Points, in no order, along strands that fork and pass close to each other.
Points whose rows are less than 42.6 apart are linked; no others are. Some points are linked to none.
zik: [-10  -1   8 -11  -4  13   5  20   1   0   8  -3   3   6   3   3 -14  -1
  12  -3  -4 -13 -23 -10  10  -4 -11  -5  10]
Bazi: [ -8  -1   4  -3   8 -20  -3  11   9  15  -3 -14   6  14   9  16  -6   0
 -10   0 -15  -1  -6  13   6   7  -2  14   1]
vef: [ -7 -11   7  -5 -13  12  -4  13   8   5  -5 -10  -5   8  16  12  -2  -3
   1   1   3   5  -9  -1   8  14  -6 -18   8]
fabu: [ 12   6   4  -6   0  -4  -4  -5  -6 -13  -9   9   3 -10  12  12   8  11
 -31  -7   0  -5   8  -5  15  -6   0  -6  -7]
ribap: [ -9  13  -1  -8   3  21  -6  -5 -15   8  -3  -3  14   2 -23  -4  -1   0
  23  -9   6   0  -5 -15 -11  21 -14   4  -5]
sele: [ -9  -2  -2  16  -4  -3  19   4  10  -3  13   3  -4   5  -7 -13  -1 -14
  18   3 -12  -3   1   1   7 -16   4   3  10]
niri: [  0   7  -1  -1 -10  24   4  -5   2 -10  12   3  -3  11 -10  -7  -8   0
  14   8  -3   6   6 -10  -3 -11  -3 -13  10]
rafur: [  1   5   7  -2  -2  -4  -4 -18   0  -7  -1 -15 -11  -1  -9 -13  -6 -14
   9   7  11  13  10 -15   5   2  -8  -7 -10]
nid: [-12  -1   5   2  -9  21   0  10 -12  -5  12   2   9  -2   1 -16 -12  17
   2  17   7   1  -3   4 -23   7   4 -17   7]
pezum: [-22 -12   0   4  -9  -3  -7  23  12  12   9  -3  14 -13  -7 -20   2  15
   6  -4   6   2 -21   9   7  23 -10   1  10]
tinal: [  0 -17   8  21  14   0  12  11   5 -11   7  10  15   5  10  -7   2  13
  22  12  -3   8  -7  17   6   7   4  -3  -1]
Vib: [-28   2  12  20  -1   7  11  17  -8  -9  21  12  26   7  -7  -4   3  19
  -7   7   5  -8  -8  -1   5   0  10  -4   8]
suses: [ 25 -10  -7 -11   5  13   5  -7  -6  -2 -12  21  -3 -27  -6   9  21   4
 -14 -14  -5  -5   0  -6   4  -8  -3   7  -2]
Tumil: [ -9  11   4   6  -9  24   8  10   0  -2   4   2  10   4 -12   5   2  -3
  13 -10   1  -5  -2 -10  11   9  -6  -6   3]
Pega: [ 13   1   4  -4 -15 -15   0 -19   1   5  -7  -6  -9  -2   4  -3  -3 -10
 -19  -8  10   8  14   0   9  -4  -8 -12  -5]
tamuz: [  8 -10   1 -14   6  16  -4  -6 -15   0  -8   1  10   4   0  13   4   8
   9 -17  10 -12 -18  -1 -13  -6   8  -3   3]
rudu: [ 17 -20 -11   7  -3   9  12  10  -1   6  -7   0  -6 -18  -8  12   8 -14
 -31  -5  -4   7  10 -16   1 -10   0  -9   3]
Riru: [-20  19  11   6   9   6   3  14  -5 -10  -8  13  24   7   2   9   7  21
  -1   3  -1  -6 -16   2  -7  11   6   4   1]
mesin: [-13  -4  11  -4 -12  13  -4   6  -9  -8   5  -3   5   8  17   1  -4  14
 -11  14   3  10   2  -2 -18  13   8 -17   3]
kapav: [-13 -11 -10  -7   9  -5  -6  -9 -21  -1   4  -7  -5   8  14   2  -1  20
   2  14  -4   0   1   7 -10   2   5   5  -6]
puv: [  9  11  -5   4 -23  -4   8  -3  -2  -5   4   8 -11   5  -1  -9   7  -9
  -8  -6  -8 -16  -2  -3  -6 -31  -4 -11   9]
dilan: [  0  -8   7 -16  -9  13  -3  18  10   5   3  -1  -2   5  15   9 -11   4
   4  -7   3  -7 -24   3   1   8  -3  -9  14]
fadon: [ 21 -11  -6 -10   3   6  13   1  -3   5 -14  -2  -4 -24  -4   6   2   1
 -33  -5  -4   9  15 -18   0 -14 -11  -5  -2]
Moso: [ 16 -31 -14   1   4  17  20   1  -2   3  -6   6 -13 -15  -2  12  11 -12
 -15  -4  -5   7  11 -10  -3 -18   6   4   1]
Guges: [ 29  -4  -5  -9   6  -7  -3 -16   2  10  -9  -4  -3  -8   8  -1  -4   1
  -9 -11   6  -1  11  18 -13   0  -4   2  -5]
Lal: [ -9  -4   1   2 -14  14   5  11  -3  -4  12  -2   0  15 -10  -4  -1  -7
  15 -18   5 -18 -16 -11   8  -4  -1  -4   7]
kugub: [-18  -6  13  17 -10  15   5  20  22   8   6  -7  12  -6  -8 -16  -1   1
   1  22  -1  17  -4   7  14   6  -2 -20   9]
Rudop: [  5  18   1  -6   2  -3  -5  15  11   6  -4   7   6  -2   1  15  -4   4
 -23  -7 -12 -12  -1  -1   1  -4  -6   7  13]
Zuk: [  1  19  -6  -7   7  17   5 -24 -11  -4 -11   4  -1   6 -12  -4  10  -5
  14   9 -12   2  18  -7 -15 -12  -2   5   1]
kav: [  9  16   2  -5  21 -24  -2   0   0  -4 -11   5   0 -18  -7   7   2   4
 -13   8  -8   1  -1  -3  -4 -13   4  10  -4]
zulep: [ 10   4   8  -2  23 -26  -8  14  10 -16  -2  -1   0  -8   9   3  -7  -2
   7  10  -3   9 -18   1   5  -2   3   4   4]
dekab: [  9  19  12  -9  -6 -17 -11   6   6   1  -1  -9   6   7  11  -8 -19   6
 -22   8   3   1   3   7 -19   7   1 -11   2]
nep: [-17 -10  -4  10 -16 -13   4   8   2   4   0  -5  -4  -7  -4  -6  10  -1
   4 -13   0  -2  -9  -1  18   1  -5   5  -7]
Dapam: [  9 -29 -12  -4   7  11   3  -4   7   6 -14   3 -17 -10   1  11   3 -16
   5  -4  -2   7  -2  -2  -5 -17   3   2   5]
gosob: [-14  19   9   8   6  15  12   7   0 -11 -11  16  20  12   9   1   3  16
   5   3 -11   0  -3  15   6  22  -3   1  -2]
ribo: [  8  18  -7 -16  -8  12  -8   3   3   7   3   3   0   0  -8   7  -5   4
 -12  -8  -4  -9   0   1  -8  -7 -13  -1  14]
bam: [  2  15   0  -3  -1  -5   3   4   4  -5  25   3  -7  13   0 -13 -18  -6
   3  14 -12 -10  -3  -1  -5 -14   0   2   8]
dapet: [  9  -9  -8 -16   0  28 -14  -5 -13  -1  -6   9   8  -9   5   0   2   5
  20 -12  12  -8 -19  -1 -17   7   4  -4   0]
ruke: [  9   9   3  10   7  -1   9 -12   2  -2  -5   5   6   1  -7   2  13 -13
  -4   1  -1  -3  16  -1 -13  -5   5   9   2]
Kazu: [-20   7  -8  -6   3  11   3  -3   0  17 -18  -8  -1 -17  -7   3   9  -9
   7   6  -1   4   3  -8  -7  -2   9  13  -3]
pom: [ -4   4  12   7 -10  -6  -9   6   1  -9  24  -2   6   3  -9  -2 -13  -1
  -8   8  16  11   1  -6  -8  12   6 -19  -1]
feze: [-15  -8   3   7   8  -5   3  15   9   6  -2  -6   2  12  11   8  10   1
   1  -1  -4   3  -6  10  13   8   9  13   5]
gelaf: [-11 -10   5   4   2  -1   3 -12  -3   5 -13   1   1   2  14   6  10   4
   4   0  10  16  13   7   3  16   8   0  -9]
Gidu: [  8  -9  10   9  -4  -6 -10  -2   0  -5  10  18   9  -2  16  -7   3  16
   3  -1  14  15   6  22  11  19  10   2 -11]
mufu: [-20  -2   1   5   0  13  10  13   3   5  25   8   8  11   2 -12 -21   9
   7  16  -6   3   2  11  -4   3   5  17  10]
Gok: [ 18  10  -7  -8  14   9 -15   0  15   1   9   4  -8 -15  -2   4 -15  -6
   7  13  -3   5   2   0  -5  -4   1   9   3]
Sigol: [ -5 -20  14  21  17  10  15   7   4  -7  14   6  18  10  -7  -9 -11  24
  15  13   9  -7 -15  28   7  12   3  -7   2]
mog: [ 12   9   8  -6  -2   3   1  -8   5  -6 -13   6 -18  -7 -10  -2  13 -16
   3  -7 -14  -9  -2 -10   4  -7  -9   6  -3]
feni: [ -6 -25  18  15   3  11   1  10   1  -7  17   4  20   5   0  -2 -10  21
  14   1  10  -2 -16  19  -2  27  -2  -5   6]
rugo: [-23   1  -2  14  -2 -18   1  16   6   2   6   3  13  12  -4   5  12  12
  -9  -9  -4  -5  -3   5  13  12  -1  11   5]
ror: [ -6  12   2  -5  -1  -3  -8  -4 -13   1  -3  -3  10   4   0   9   3  17
 -21  -4  11  -5   2   8 -14   0   6  -1  -6]
tabov: [ -3 -16 -18   1   8   4   5 -14  -8  11   8  -7  -6 -10 -16  -4   9 -10
   0  -8   2  -5  10  -4  -1  -8   7  21  -5]
tipa: [ 16   7   0   8 -15   0   0   3  12   0  15  11  -1  14 -15  -4  -3 -22
   5 -12  -6  -5   7 -10   6  -4  -8  -4   7]
Sovor: [  1  -1   7   8 -10  -5  -1 -19 -14  -7  -2  -7   8   8 -10  -1  14  -6
  -7 -13  11  -8  17  -3  11   7  -5  -4 -17]
tikek: [ -5  -8  -1  -2   2 -16   9 -20 -11   1 -16  -8  -6   3  23   8  -2   8
 -11  14   1  17  12   6   8 -14   8  -5 -13]
pul: [ 11  -7   2   0  11 -19 -11  18  15 -10  -1  12  -9 -15   5  -2 -10  -5
  -4   5  -3   8 -17  -4  12  -9  -3  -2  13]
zev: [  6  -6 -13  -2   0   6  -8   6  14  13   5   1 -11 -24  -9  -1  -5 -19
 -14  -1  11  12   2  -3  -4   2   3   8   4]
tunar: [ 18  -8  -3   2  -1  -4 -18 -11  -6 -13  -2  16   2  -5  12  -3   2  10
   3 -11  14   8   7  14  13  14   1   6 -11]
tekav: [  1  10   7  -5   8  13   0  -5   7 -12 -10  -2  -6   9  15  29   2  -5
  -3   7  -5   9  13 -17   5  -4   1 -10   4]
tezug: [-34   0  -3  17 -11   6   4  14  -5 -14  14   5  16  -5  -9  -4   7  18
  -3  15   1   5  -5  -6  11 -13  11 -15   7]
vuka: [-13 -13  -6   3  -7   4   0 -24 -11   6   3 -19  -5  17   4  -2   6  -6
  -4  -9  10   8  27   1  10   7   9   1 -15]
gima: [ -9 -29   7  15  -2  -4  -1  11   2  -1  10  -8   8  -1   9  -8  -5  21
   6   2  12   2 -11  17  -6  37  -5  -2  -1]
redal: [  4  14  -3  11 -11   4   3   5  16  -3  12  18   0   8 -16   7  -4 -14
 -14  -4   3  -3  11  -3  -8  -3   6   0   8]
vokis: [ 13   9   2  -5 -13 -13   0  -9  -3   0 -12  -3  -4  -4   0   4  -3   8
 -30 -12   1  -4  20  -5  14  -3  -7 -10 -10]
Vigiv: [ 12   4   1 -10  11  12   4   0  13   6   2  -2  -9  -9  -9  19  -6 -16
  -2   0  -6   1   1  -8  -9  -1  -6  12   8]
Folob: [ -5  16   8  -9   0  17   2   0 -13  -4 -22  -4  10  -2 -20  10   8   2
  16  -4   7  -5 -12 -15 -18  11  -7  -6   2]
Fafa: [ 11   5 -10   4   2 -13 -10 -19  -6  -5  12   7  -7 -10  -1 -26  -6  -2
  13   7  11   9  10   7  -4  -4   2   9  -9]
Kofif: [ 20  15 -11  -9  14   2  -9 -10  10  -3  -2  10 -10 -23   4   0  -7  -1
 -11  16  -3  12   9   4   2  -7  -4   9  -1]
peno: [ -8  18   1   6   3  -8  -1   0   2  -8  35   9   2  12 -13  -6 -16   2
  -6  18 -11  -1  10  -3   2  -5   3   8   0]
Lugop: [ -9 -21  -2  -1  -4  -6 -13  15  -1   7   8  -1   4 -11   8  -8  -6  21
   9   0   6   3 -25   6  -3  25  -5   1   4]
ludel: [  9  -4  -1   5  11   2  10 -18 -12 -12 -23  16   2  -7  10   5  18   2
  11   0   0   6  12   3   0  -5   7  10 -17]
Nabin: [ 13  -6   6  11   8  -3   2 -12   1   3   6  -8  -1  12 -20   4   4 -24
  16 -24   9 -11   3  -5   0   9  -2   5  -7]
siru: [-11   1   3   6  -2 -17  15   6   2  -1   0  -5  -4   7  -3 -15   9  -9
  13  -4 -12  -9  -6  -1  12  -5 -10   8  -7]
zus: [  9   9   3 -12  13  13   3  -8   3   5  -6 -12  -6   6  10  36   0   3
 -23   9 -11  -1  20 -10  -2  -8   2 -10  11]
pira: [ -6  -1  -3  -1 -13   3  -5  17  10  12   1  -5   1 -11  -1 -26   0   1
  18  -5  -1  -1 -19   7   5  20 -18   3  -1]
bovi: [ 11  20  14  -3  -7  -8  -9   7   8   0  12  -4   6  13 -10  -4 -13  -5
 -12   5  14   3  -3   0 -17  13   0 -11   5]
logif: [ -1   5  -8  -7   3  -7  -1   0   4  10 -11  -5 -10  -6  10 -10  -5  -2
   8   7 -12   2  -5   4  -6 -11   3   8   2]
gize: [ 13  26  -2 -13  -5  13  -7   3   7  18   5   2   5  -3 -22  13  -9  -8
 -11 -19  -5 -15   3   4  -4   8  -9  10   6]
taka: [ -9  -5   1   0  -3   5  -2   1 -23 -17  14   2   5   0  10 -25 -15  22
   8  13   1 -14 -13   7 -23   8  -4 -19  -2]
mil: [  7  -1 -13  -9   5   0  -8   4   2   9   6  -3  -2 -27  -3  -4  -6  -4
 -18   6   7   5   1  -7 -16 -18   1   3   7]
dud: [  6 -18  12  -5  22  -2  -7  19   5   3   5  -3   1   3   4  26 -12   5
  -8 -13   3  -2 -25  -3   6   3   9   2  11]
dez: [  8  -9   5   4  -5  -9  -4  25  12  -7  -8  11 -14  -6   7   1   0  -9
   3   2  -8   2 -17  -4   9 -20   0 -13  13]
sori: [ -9   8  -1  -6 -11  37  -1   7  -4  11   5   8   8   3 -19  -3   0  -5
  23 -12   8  -4 -14  -9   1  15 -14   3   5]
fuga: [-21  -9   1   8 -14   7   8   7   0   1  10  -9   4   7   5 -10  -4   4
   6   5   5  -1   3  -8   4  10   2 -12   1]
Misab: [ -4   0   1  -4  -3  -3   0 -28  -7   9 -10 -19   4  18  -8  -5   8  -8
   0 -11  13   3  23  -1  -5  10   2  -3 -12]
fefik: [  2   3   0   3  -1   7  13 -11  -7  -4 -19  15  -5   6   6  11  14  -8
   3   0  -2   2  12  -2  -3  -9  10   2   0]
Bet: [  3   0  -8   1 -13  -2  -2  -2  -1 -10  21   3 -11   0  -5  -3  -4  -5
  -5   1  -1  -9  -1 -13   1 -29   2 -15   7]
laf: [-14  26  -2   6   6 -15   4  -3  -2  -8  15   0  -3   1  -4 -10   0  -2
   1  25 -18   4   6  -8   7  -9   0   6  -7]
tuko: [  6 -11   6  10 -12  -6  -4   6  11   1  -3  -1  -3  -5   2 -12   0  -2
   4   4  11  18   2   1   4   2   1 -15  -1]
lopim: [ -6  28   1  -6   7 -11  -5  -4   7  -3   1  -6   0  -8  -4 -10  -2  -2
   4  21  -5  15   8  -7   1   8  -6   5  -9]
piros: [  0  15   2  -4 -14 -13  -1   7  11   4   4   6   0  13  12  -6  -7  -1
 -18  10  -5  -5   7   4 -20  -9   2  -3  10]
panar: [ 17 -18   4   3   5  -1  -6 -10  -2   8   1  -6  -4  14  -2   6  -5 -13
  19 -28  12 -14  -5  10   0   6   2   3   1]
bafus: [  7  23  -2  -4  -1   9   5 -21  -2  -9  -5   7  -9   4 -12   1   9  -3
  10   2 -16  -9   9 -13  -2  -8 -15  -4  -3]
zomar: [-15  11   2  -4 -12   8   2  -2 -14   1  -8  -4  12  12   9   3   5  15
  -8   6   8  -2   8   0 -23  15   5  -9  -9]
Vadaz: [ -5   4   1  -7   6  15  -2  -3  -4 -12 -10   1  -4   7  25  16   2   9
   0  20 -13  17   7  -8  10  -8   8  -6   3]
tas: [-14  11 -14   4   3   1  16 -10  -5   4  -3  -7  -1   7  -8 -21   2 -10
  28  16 -13 -11  -1   7  -6  -3  -7  16  -7]
zor: [-15   4  -7   1  -2  10  -1  -8  -2   6 -17   0   8  -4   3  -5  14  -1
  13  -5   2   8   7   1  -2  13   3  13  -9]
Kab: [ -1  -6 -13   5  -1   2  -1   3   6  12   9   2  -4 -14 -11   5   2  -7
 -10 -10   1   0  -5   2   6   1   7  21  -5]
kur: [ 15  16   6  -5  10  -4  -7 -18 -18 -15   7   2   5  10 -10 -10  -3   5
  16  -6  -4  -8   0  -1   9   7 -10   0 -16]
feka: [ 23  -4  -9  -7  -6   4  10  -5  -3  -2 -14   1  -8 -20  -1   5  12   7
 -29 -14 -13 -12  13  -6   4 -18  -6   6  -4]
sulu: [ 22   9  -5  -8   5   2  -4 -13   1   1 -16  13  -3 -11  17  -2  -1   9
  -6   3  -3   3  14  11  -5  -3  -1   6  -5]
vid: [  2   9   5  -7  29 -27 -11  13  10   2 -10  -2   5  -5   4   9 -12   2
  -9   8 -15  -1  -9   1   3 -11   5  16   8]
nitu: [  2 -24  -8  -8  11  24   2   3   4  12  -6   6  -6 -10   3  14  -5 -10
  11  -1  16  11  -3  -4 -18 -12  10  -1  14]
Lel: [  5 -20  -1 -17   4   8 -13  11  -2  14  13 -10  -4   2   8   9 -20  -7
   5  -7   9   0 -17  -1   1  12  -1  -1   5]
dumu: [-19   8   3  12   3   5   6  10 -10 -13  11  16  23  10  -3   4   4  22
  -6  -7  -2 -14 -12   6   1  -5  19   9  -2]
Zaro: [ 21  13   5  -8  14 -25  -3  -6   5  -2 -11  -2  -3 -15 -10   0   2   0
   4  -3 -10 -14  -2   0   0  -7 -11  13 -11]
mezu: [  9   6 -21  -8  -1 -10  -4  -6   0   7   2  -3 -11  -4   1  -2  -2   0
  -9   4 -10 -11   7   2  -1 -11  -7  10  -2]
Dadok: [ -5 -22 -10  11  -1   4   2 -18 -11  11  10  -6  -8   9  -4  -4   1  -9
  -6 -15  10   4  16   5   2  -1  10   7  -6]
Naz: [  7 -16  -9 -10   4  30  -9 -10  -2   6   0   5   1 -10   2   6  -5  -3
   9  -4  25   4  -3   0 -21   0   7  -4   5]
zeru: [  8 -23   2  -5   3  -2  -7   5   5  14  10 -15  -4   9  -6  15 -12 -10
  -2 -21  12  -8  -8   4  -2   8   7   0   1]
ganav: [ 11  -3  11  16   6  -6   4   8   4 -15  -7  21  14  13  14  -7  -1  14
  16   4   5   0  -9  22  -5  10  11  -2   0]
domum: [-12  -4  -7   4  18 -16   1  -3  -9   2   8 -12   4   1  -5  15  -3   8
 -27   8   5   3  13  -5  -8 -13  18   8   1]
bip: [ -7  27  10  -7   9 -13   0  11   7   7 -10  -8  11   9   1   8   0   1
 -15  -1 -15 -10  -4   6  -5   7  -1  14   3]
gole: [  4 -17   9   6  14 -25   4  -3   5  -8 -19   6  -9  -4  21   5  10   8
  15  -2  -3  14  -1  11  22  -1  -1  12  -8]
sifos: [-22   8   2  15   8  16  22  15   5  -6  -6  13  21  10   6  -2   6  15
   5   8 -19  -8 -10  11  22   6   2  -1   6]
fomav: [ 18  -2   0   4 -16  -2 -10  -1  12   0  15  -2 -18  -4 -13   1  -5 -22
  -2 -17  -2  -7  -5 -11  12  -3 -11  -7   5]
pora: [ 14   5  -6  -2   5   0 -13 -14 -11 -11   2  11   5  -3  -1   2   2   3
  11  -8   2   1   0  -4  10  10  -5   6 -14]
pazot: [  2 -17  -4   3  12 -15  -4  16   7   4   4   7  -3   2   0  22  -7  -2
 -15 -13  -4   1 -11   4  16  -9   7   9  10]
felo: [-13  16  -9   6  -8  -1   6  -9   0   6   4  -3   5  -2 -13 -34   0   2
  21  10  -2   2   0   8  -5  10  -4  14 -10]
mif: [ 16  -1 -19  -6  -2  -3 -14 -11  -3   6  14   9 -12 -10  -1 -15  -4   2
   5   3   1  -1  -3   9  -4  -8   1  14  -6]
Tefak: [  0  15  -6  -7   3 -14  -9   6   2   4  -8  -1  -1 -21  -1   3   2   2
 -22  11  -2   7   0  -5 -11 -18   1  -1   1]
monim: [ -7 -13  -9  -2  14 -10  -3  -4  -7   2   2  -9   0  -2   4  13   2   7
  -4   5   3   3   1   2  -5  -2  13   9  -3]
miveb: [  9   2   0  -6  -4   8   1  -3  10  16  -7  -8  -5   5  -3  11   0 -17
   8 -14  -4  -4   1  -2  -9   3   2   6   8]
Runim: [ 13 -11   7  11  11  -5   4 -13   0  -3  -7   1  -5  -4 -17   9   7 -22
   1 -11   2  -2   4  -6 -13  -2   2   8  -7]
kesuk: [-21   4  12   6  -5  -4  -2  10  -6 -15   9   1   5   4  -6   2   1  10
 -15   8   3   2  -1 -10  -2 -10  16 -18   8]
pasum: [-16 -14  -7  11 -12 -29  -5  11   1   8   8  -2   5   6   3  -3  12  11
  -9 -13   5   1 -11   7  14   9  -7   9  -1]
firi: [  6  -3   2  -6   6  -8  -5  -3  -9 -10  -1  -2  -3  -7   5  19   4   9
 -26 -13  -9 -17  -2 -11  17 -16  -4  -7   1]
beb: [  2  -7   6   3  11 -11   0   0   4  -6 -12  -1  -7   5  16  21   8  -3
   5  -6  -9   1  -6   8  24  12   2  10  -1]
dek: [  3 -15   5   5  -4  -9  -5  20  14   2  -7   7 -14   5   4  15   3 -15
 -11  -9  -8  -6  -8  -2  18  -8   6  -3  13]
sanev: [  6 -13   6   5   8 -19   6 -17  -6  -3 -20   5  -3  -7   9   4   9   1
   0 -10   1   6  10  12  10  -8   6  17 -17]
Zuvo: [-16  -7  -3  -5   5  -7  -9  -7  -1  18   0 -35 -10   2  -4  -8  -6 -11
   3  16  10   7   5 -11 -11   2   1  -5  -8]
Ruz: [ -9  -2   0  -8   9  -4  -3 -11 -11 -13 -13   4 -10   0  27   7   3  12
  -6  22  -2  19   2  -4   4 -14   9 -12  -7]
nov: [ 18   2  -5  -2  -5   9  -2   1  -4 -12 -14  16   6 -23  -2   8  20  -1
  -9 -16   4  -2 -10  -2  -8   0  -4  -5   5]
Mut: [  6   4   9 -12   0   6  -6   1  -9  -1 -11  -4   6   7  -8  15   2   4
   1 -11   9  -8 -12 -11 -16   8  -1 -13   0]
levab: [ -4  -1   0  17  -2   4  13   2  15   2  -4   5 -18   0   3   0   4 -15
  17  13 -19  10  13  -4   6 -23   6   6  10]
kizan: [  7  -6  -2   1  -6  -5  -3  -4  -9  -4   2  -3  -8   8   4  11   5  -4
  -8 -20  -6 -18  -2  -3  13  -5   0  -5  -3]
nof: [ -3  -7   7  -2  -2 -11  -4  -9   5   8   2 -26 -10   1 -15 -10   0 -26
   5   0  18  10   8 -16  -6   7  -9  -8  -6]
mogog: [  7  13  -2  -9 -18   6  -7   8   1  -2 -17   7   1 -19  -5 -11  17   0
  -1 -14   8   1  -5  -1 -11   4 -11  -6   2]
fut: [ -5  -3   9   9  -2 -15  10 -14 -16  -7   4 -15   3  18 -17  -7   7  -6
   8 -11   3  -5   7 -10  13  13 -10  -5 -16]
Nuz: [  9 -12  -3   3 -14   4   6 -16  -6  -5   3   1  -8  13  -8  -5   9 -17
   0 -24   2 -17   3  -5   1 -13  -1  -9  -4]
kirom: [-16   6   2  -7   0 -11  -2   8  -9  -4   2 -10   8   4  -2   5  -1  12
 -21   3   2 -12  -9  -7  -8  -3   7  -5   0]
rizun: [-30   7  -4   4   0  16  23  12   6   5  -1   7  15  -3  -4 -17   4  14
  14  11 -14  -5  -7   7  11  -4  -1  10   4]
gusu: [  1   9 -10   0  -8   7   4   1  11   4 -13   0 -16  -3  15  -1   2 -14
  16  14 -17  10   5  -2  -2 -13   3  -3  13]
Sifod: [  1   0  -2   0   3  17  -6  -9   3  -8  13  -6  -7  -2 -10 -13  -8 -14
  21  16   6  14  14 -13   3  -3  -3 -16   1]
mem: [ 12  20   5  -4  13 -22  -3  -3  -6  -8   1  -4   3   0 -14  -6  -4  -5
  15  -6  -4 -13 -14  -2   7   7 -12   9 -15]
zamas: [-12  13  -5  -2   2   5  19 -11  -5   1 -11  -6  -3   9  -5  -9   6  -9
  31  13 -12   0   8 -10 -12 -17  -3   2  -1]
nido: [  4  15  -6   3 -17  -4   5  -6   7  -5  -5  19  -6   2  11  -9   7   1
  -7  10  -4  -5   6   4  -8 -15   0  -8  10]
kidu: [ 11  14   5  -8  -2   5  -1  11  11  17   1 -15   0  11  -4  15 -10 -10
  -5 -20  -9 -16  -5   6   3  11  -7   3   8]
dore: [ -8  -7  -3  -4 -10 -11  -3   0 -24  -6   2  -4  -4   1  18 -14  -4  25
  -1  17   3  -9  -6  12 -21   6   3  -9  -6]
Subi: [  5  14  -2 -14 -20   1 -12   7   4   9 -12   1   1 -13   8 -14   5  -2
   3  -4  -2  -5 -14   6   2  19 -16  -1  -4]
vudi: [  2  -1  -4 -13  -1 -13  -5   3  -5  -7  15  -2 -12  10   3 -10 -15   0
  -8   3  -7 -13  -9  -2   2 -24   0  -6   9]
gili: [ -7   2  -8  -9  16  11   5  -4  -5   2   4 -16   3   3  -2  22  -6   7
 -28  10  -5   3  20  -6  -3 -15   8  -2   1]
mezi: [ -4   2 -15  11 -10  -2  -3 -16  -1   4  12   6   1  -7  -7 -27   3   5
  18  12  10  11  11  10   1   5   4  12 -13]
bila: [ 20   2   1  -7  -5 -14  -8  -6   4  13  -4 -19 -10   6   8   0 -10  -4
  -9  -5   9  -3  12   3 -10  -3  -5  -9  -2]
revot: [ -1   0  10  11   1 -18  -4   6  12  -8  19  -5   6  13  -5 -10  -9   0
  -2  16   5  14   4   5   3  13   2  -2   1]
ripad: [ 10   5   8  15  -1 -15  -8  -1   3  -6  15   8   9   5   0 -13  -5   0
   7   3   9  19   7  12  10  22  -2   2 -11]
fina: [  6 -11   6  10   4 -20   2   4  -3  -7 -10  17  11  -1  20  -7   8  12
  16  -4   8  10  -6  25   8  18   5   4 -10]
luruk: [-10  -2  -1   9  -7  23  16   5  -1  -7   2   4   8  10   4 -13  -3   8
  12  14  -5  -1   5   2   4  -4  -2 -13   8]
Ton: [-28   3  -5 -10   3   6  -1  -9 -12  11 -10 -23  -6  -7   0  -4   6  -5
  10  11   4   9   6 -15 -10   1   3   3  -7]
Lilub: [ -5 -18   2  -4   8  -3   6  -7  -7   7 -30  -1  -3   1  23  17  11   4
  -3   8   3  22  14   7   6  -2  12   3 -11]
tovo: [ 21 -13  -3  -2 -12  -3   1  -9   1   5  -6 -11 -17  -1  -7  -1  -2 -22
   1 -18   5  -9   1  -6   3  -7 -12 -12   5]
lapob: [-21 -12   5   3 -10  11   9  16  16   9   8 -14  -4   7  11  -9  -7  -5
  -1   4   5   5  -2   3  11  22 -11 -19   7]

Follow the links from the first point to the second, and from the first to the third. Name the last point that the two ways share.
vokis; Runim; mif => feze
dapet; levab; Ton => dilan
piros; zulep; rudu => Gidu
vid; peno; Sigol => Gidu
Rudop; sele; nitu => feze
nof; Bazi; Lal => dilan
fut; pora; pazot => kav

A fork is a point with three links. Follow the links from the first point to the second and name the forks in between, in order.
Sovor; revot => kav Gidu
Bazi; sori => feze dilan
fadon; Ton => dilan
feka; puv => Gidu
bafus; fefik => feze
Gidu; dud => kav
ganav; Kab => Gidu kav
